Points on a hilly landscape, in no order, each with its height.
From any point a ball rolls to the lowest of the 4 points nearest to it. It stops when none of these is lower. Distance is the straight distance between rows; heights are no part of it.
Q77: [133 136 157 168 110 139 122  98 137 119 120 115  65 103 142 129 128 105
 149 178 135 134 117 122 136  56 115 126]  h=468
Q16: [134 133  94  94 155 151  70 153 117 144 186 130 170 147 119 207  94 152
 139 127 182 136 141 178  98 181 123  78]  h=139
Q593: [135  86  60 125 149  91 120  63  73  88 121 186 132 156 104 163 114 116
 119 102 164  82 162 109 113 141 170 109]  h=494
Q759: [134 119 104  97  73 132  88 146 182 132 136  92 103  87 121  97 127 165
 116  91 172 154 111 105 150  64 105  72]  h=429
Q424: [121 107 106 113 162  99 103 104 109 109 151 143 158 179 122 148 101 167
 145 130 124 106 170 136 123 147 134 136]  h=248
Q578: [130 125  86  86 184 145 120 127 116 158 151 150 148 157 130 177  96 159
 135 148 166 124 178 189  90 192 113 125]  h=192
Q290: [141 116 180 149 152 108 170 118  89 121 109 177 122 178 172 141 143 112
 137 159  82 117 112 122 140 126  92 171]  h=137
Q704: [117 146 104  77 134 135 106 176 124 181 172 106 192 123  97 149 100 156
 136  77 140 141 145 139 116 192  86  87]  h=210
Q294: [121 174 135  64 137 134 156 174 157 136 134 111 159  77 106  69 117 109
  95  55 110 160 114 133 123 139 115 143]  h=453
Q105: [128 106  72  99 161 109  63  85  90 122 171 159 145 166 119 189 100 136
 122 125 156 107 137 142  98 157 157  95]  h=385
Q814: [135 141 105 185 100 141 140  93 136 130  83  89 105  88 127 138 162  90
 185 230 111 137 136  85 161  76 125 131]  h=431
Q829: [132 143 120 181  91 169 157 118 160 148  82  81 119  73 121 104 200  97
 167 203  87 149 125 100 160 109 141 138]  h=134
Q674: [132 136 167 132  83 142 125 133 156 131 118 108 104 121 123  91 129 149
 127 129 132 139 117 129 123  96 133 115]  h=422
Q407: [125 129 115  96 103 120  72 143 144 147 172 122 139 127 118 141 113 171
 111  95 147 119 117  95 121 124 121  72]  h=445
Q277: [140 124  64 106 139 132  42  89 108 113 194 122 129 163 119 189  50 136
 116  91 221 125 101 186  88 167 162  97]  h=370
Q772: [140 132 135 145  65 143  91 126 174 111 125  94  85 106 148 102 122 149
 117 144 158 154 113 136 135  56 126 110]  h=472
Q919: [136 153 141 135  87 173 120 153 169 122 120  88  99  87 127  67 138 114
 129 134 145 155 100 132 134  82 133 111]  h=250
Q423: [117 134  96  80  95 145 109 149 195 155 146  76 120  74 109  62 136 127
 108  65 147 163 106 115 148 102 101  94]  h=439
Q952: [113 111  91 111 113 108  58 118 133 130 174 135 129 140 119 179 110 153
 121 103 143 121 120 116 110 123 137  75]  h=390
Q316: [142 140 152 214 132 130 163 104 122 151  79  97  91 108 154 117 196 117
 145 195  84 102 119 107 170 112 114 177]  h=326
Q621: [110 118  93 102 190 111 135 107  98 114 123 170 155 165 148 159 111 154
 147 141 137  93 194 150 118 170 138 162]  h=15
Q106: [108 164 106  60 149 149 141 148 172 151 140  86 125  72  72  75 123  98
  88  19 102 176  99 140 120 125 138 144]  h=444
Q685: [112 147 110  87 128 124 112 188 146 156 146  91 183 122 102 120 115 163
 131  60 125 134 133 116 121 160 105  74]  h=496
Q745: [123 102 140 138 173  95 170 106  75 102 113 226 145 192 157 154 123  89
 145 169 123  89 149 123 113 134 113 200]  h=78
Q220: [140 146 195 143 137 147 183 149  91 137 102 142 135 130 172 128 137 131
 125 140  71 144 101 144 143 155  97 155]  h=719
Q302: [144 156 164 129 121 167 161 158 137 155  85 126 118  99 122 103 162 112
 120 128  90 154  80 129 130 139 132 129]  h=388
Q122: [140 117 165 175 120 102 142  80 107 110 113 158  79 134 153 158 136  92
 142 182 135 119 126 131 135  71 139 152]  h=471
Q715: [140 123  65  93 167 146  68 115 100 128 186 140 137 154 118 196  65 139
 125 111 204 135 126 190  84 163 137  97]  h=213
Q206: [141 146 151 194 138 139 188 139 118 145  64  98 107 106 149 105 213 130
 132 179  70 118 123 116 169 151 136 193]  h=334
Q319: [121 100 134 150 113  89 109  63 134  85 150 141 100 147 129 140 121 130
 101 121 140 111 143 126 127  78 145 132]  h=825
Q312: [130 131 133 123  89 142 108 153 173 130 127  86 111 106 116  72 121 159
 121  95 147 146 114 106 127 101 110  96]  h=464
Q28: [135 139 169 157 107 183 144 144 144 143 102 104 101  87 134 105 155 105
 136 167 118 154  85 132 148 119 121 118]  h=222
Q623: [113 150 152 102 124 129 154 184 158 143 138 105 164 126 117  88 110 155
 124  68 116 140 123 105 126 147 116 120]  h=214
Q921: [132 151 151 111 110 133 134 161 172 132 126  90 134 110 127  62 124 142
 105  65 116 141 124 129 133 125 132 114]  h=360
Q757: [118 121 106  93 121 120  66 159 118 154 179 111 159 143 113 172 101 168
 130 107 147 131 121 126 110 151 124  53]  h=141
Q762: [132 143 123 102 106 189 133 164 187 135 120  83 116  50 111  64 146  75
 111 102 120 162  93 139 132 114 148 125]  h=341
Q513: [126  92 140 186 113  69 151  81 103  98 103 186  88 134 141 162 148  38
 114 170 148  95 137 125 142  61 154 156]  h=557
Q763: [121 131 119 117  90 118  86 130 154 141 154 106 126 122 127 113 122 176
 116  97 143 118 121  95 132 100 116  77]  h=592
Q666: [138 143 141 142  99 185 140 141 173 150  93  91 113  72 126  93 156  96
 133 164 135 176  85 130 135 112 131 110]  h=157
Q76: [132 146 148 157 120 168 169 137 142 160  69 101 107  90 140 104 190 108
 119 172  94 147 112 121 151 143 129 149]  h=284
Q839: [115 144 108  80 123 138 127 177 168 166 145  89 166 100  98  93 117 148
 109  42 130 145 118 109 130 145  99  96]  h=426
Q529: [121 134 112  63 139 163 122 187 109 179 186  99 178 105 111 168  76 147
 140 108 169 140 146 194  85 217  79  76]  h=150
Q110: [126 121 171 143 157 105 154 123 100 101 124 163 137 182 147 141 120 135
 153 148 101 109 119 130 126 127 113 168]  h=149
Q229: [140  96 110 142 154  80 166 106  72  60  98 227 158 165 143 155 111  94
 110 132 145  85 160 107 118 121 169 187]  h=327
Q92: [125 134 184 139  95 138 127 130 144 122 129 107 107 124 142 102 116 149
 137 121 111 127 108 135 122  92 121 125]  h=545
Q363: [130 138 100  72 160 160 103 164 111 166 172 118 153 132 124 175  89 148
 141 132 180 139 151 214  67 202  89  97]  h=159
Q396: [125  90  77 131 159  77 122  89  89  73 116 168 151 149 117 155 115 130
 123 110 155  98 182 119 125 137 171 141]  h=550
Q63: [132 157 148 181 120 151 189 141 143 153  61  85 134  76 138  92 212 128
 116 173  82 132 104 118 165 164 155 199]  h=402
Q843: [131  88 146 161 127  76 131  87 110  95 131 198 114 162 127 150 115  94
 119 140 127  97 139 128 133  85 153 163]  h=352
Q972: [138 137 140 152  99 165 149 140 149 152  76  95 103  80 119  90 181  92
 139 169  99 152 111 120 147 127 139 124]  h=209
Q349: [136 145 143 119  93 173 119 152 182 120 122  86 110  73 120  72 132 103
 112 113 134 165 100 133 135 120 140 112]  h=312
Q500: [122 153  87  64 120 152 124 141 200 153 153  66 124  66  93  68 134 108
 100  36 119 164 103 129 150 106 119 124]  h=436
Q557: [128 126 182 150 137 101 151 121 107 111 121 165 100 167 149 136 136 112
 138 161 104 105 110 139 130 103 110 151]  h=180
Q142: [109 124 138 107 125 109  99 155 137 137 157 116 162 149 125 134 110 178
 139 100 124 120 146 125 121 157 120 105]  h=308
Q90: [116 152  92  65 123 136 125 169 182 166 150  79 161  80  82  83 128 128
 103  35 142 157  96 101 130 131  94  92]  h=454
Q713: [132 134 108 126  86 153 102 141 185 121 128  62  96  69 122  78 124 147
 133 126 172 156 112 123 135  69 125  98]  h=348
Q382: [149 135 183 167 131 132 161 139 131 140  93 144 104 144 149 134 153 127
 136 157  83 136  93 133 150 122 110 142]  h=693
Q787: [149 150 171 144 140 158 183 165 116 170  87 120 104 104 148 115 175 126
 105 151  62 156  92 125 159 145 107 155]  h=608
Q81: [111 125 100  85  80 129  77 156 168 151 156 103 134  90 113 122 109 166
 104  83 167 152 102  83 136 100 108  53]  h=502
Q325: [126 139 159 117 150 123 139 149 109 110 152 124 172 174 138 135  97 169
 160 131 109 135 154 138 116 197 112 156]  h=165
Q307: [129 122 176 168 116 108 130  94 127  99 132 144  86 131 138 122 118 123
 132 155 118 107 115 132 121  72 121 143]  h=433
Q603: [121 120  83 105 157 122  96 116 105 147 154 141 152 172 125 180 108 165
 141 125 142 112 158 150 105 185 118  96]  h=256
Q87: [134 143 139 213 114 151 173 126 138 153  60  78 117  96 129 103 203 112
 158 204  91 131 118  99 155 127 136 174]  h=265
Q104: [132  84  50 119 135 108  92  62  83  94 147 186 132 148 118 175 110 111
 107 108 162  89 145 121 125 139 166  84]  h=495
Q632: [128 153 114  84 149 133 125 171 110 173 164 105 185 130 112 146 107 167
 135  93 141 133 164 148 116 207  94 103]  h=32
Q695: [140  94 148 160 144  73 162 100  78  89  94 222 125 171 139 153 125  65
 126 157 133  93 154 116 126 100 142 181]  h=188
Q532: [119 129 176 147 136 109 132 125 125 103 139 143 115 175 125 123 118 148
 132 135 110 123 114 141 117  98 133 131]  h=392
Q195: [136 148 137 163  93 180 121 122 151 127 109  87  88  85 131 109 144 103
 162 191 133 165 115 119 131  87 135 115]  h=266
Q192: [132 152 150 102 121 160 154 174 159 128 130  99 135  88 114  75 123 106
 111  81  99 165  97 138 133 137 133 134]  h=384
Q256: [129 149 152 103 143 168 161 181 150 163  93 122 130  70 118  94 159  79
  89 104  92 173 100 131 143 141 154 143]  h=509
Q659: [121 112 156 132 174 108 188 115  77 114 116 207 139 202 175 139 132 102
 148 172  97  97 128 123 124 145  92 186]  h=115
Q892: [120 103  63 109 160  97  93  83  84 112 149 157 134 174 116 167 116 131
 125 122 140 105 159 127 114 146 156 109]  h=395
Q586: [115 126 119 106 162 128 114 121  98 131 152 127 173 167 124 136 104 181
 150 126 119 111 172 145 107 183 124 134]  h=249
Q432: [144 128 179 169 141 145 165 140 104 156  83 131 102 129 161 134 183 138
 120 162  74 122 102 122 158 148 108 157]  h=715
Q806: [142 121 168 187 142 101 161  89 107 134  88 127  62 128 149 158 180 107
 155 194 106 110 125 124 157  98 125 155]  h=379
Q372: [138  76 118 176 129  87 152  90  84  53  91 226 131 153 134 144 114  72
 100 139 157  81 164 107 131 108 164 163]  h=382
Q50: [130  90 128 170 120  70 142  71 119  75 131 181 105 149 117 144 109 105
 104 124 136  96 163 119 130  88 167 149]  h=558
Q230: [140 117  70 107 176 131 116  81  79 136 138 164 142 166 128 187 107 145
 144 130 161 115 179 156  99 166 143 116]  h=274
Q439: [120 142 119  72 115 150 143 173 193 131 126  87 124  73  99  65 130 115
 100  53 122 160  89 127 142 118 122 132]  h=427
Q146: [115 111  92 101 137 111  65 117 107 120 160 121 140 167 130 163 113 163
 132 124 129 106 138 116 112 140 143  91]  h=389
Q174: [121 158 114 213  93 153 166 114 155 145  75  86 130  93 129  96 198 108
 163 215  87 140 153  88 161 117 145 186]  h=303
Q305: [116 105 133 122 148  87 117  96 105  94 136 155 134 177 133 143 107 150
 135 127 122 102 154 132 106 121 149 148]  h=438
Q420: [143 144 194 140 122 133 144 157 123 126 126 127 120 151 150 106 124 144
 125 123  98 130 108 136 130 133 107 142]  h=656
Q415: [113 109 127 122 175 119 160 112  88  89 133 190 155 193 148 135 108 123
 154 155 137  89 170 128 112 155 135 191]  h=25
Q366: [106 132  76  93 105 128  33 128 121 115 196 109 131 127 121 189  75 140
 112 110 197 135  97 143 100 150 140  65]  h=418
Q384: [122 163 177 121 132 136 159 172 135 126 141 124 172 149 132  94 101 150
 135  98 102 143 129 134 131 168 108 129]  h=4
Q170: [123 105 152 148 166  93 153 106  76 109 101 207 122 186 145 159 138  83
 139 162 118  97 126 117 130  97 130 174]  h=69
Q283: [124  90  99 134 122  84  95  77 122 103 153 157 106 159 110 163 115 143
 103 121 148  98 160 117 124 105 154 113]  h=712
Q712: [131  92 112 139 146  83 135  91  92  85 134 184 134 163 146 145 109 118
 119 124 136 100 172 109 125 110 160 163]  h=516
Q113: [115 137 141  95 129 121 132 171 115 141 159 114 197 138 138 120 100 176
 132  90 131 136 174 132 118 181  99 121]  h=153
Q161: [107 117 127 131 112  94 103 102 128 102 147 128 107 156 127 131 121 152
 114 123 127 109 133 114 127  97 141 129]  h=743
Q947: [152 125 141 200 107 131 138  84 128 140  80 104  71  98 137 151 175  81
 169 219 108 128 130 113 156  80 135 139]  h=507

Where does a ball stop that starts at each point below?
Q763: Q666
Q220: Q829
Q81: Q666
Q319: Q170
Q92: Q170
Q420: Q170

Call two points neighbours if one is among the 4 nearest of the other. Go from one point of each pair to the other, from neighbour to neighbour, staying as low as possible. Name the highest point that can't be avoided.
Q170 / Q384: Q586
Q757 / Q384: Q113
Q632 / Q16: Q529
Q170 / Q621: Q745
Q829 / Q666: Q972
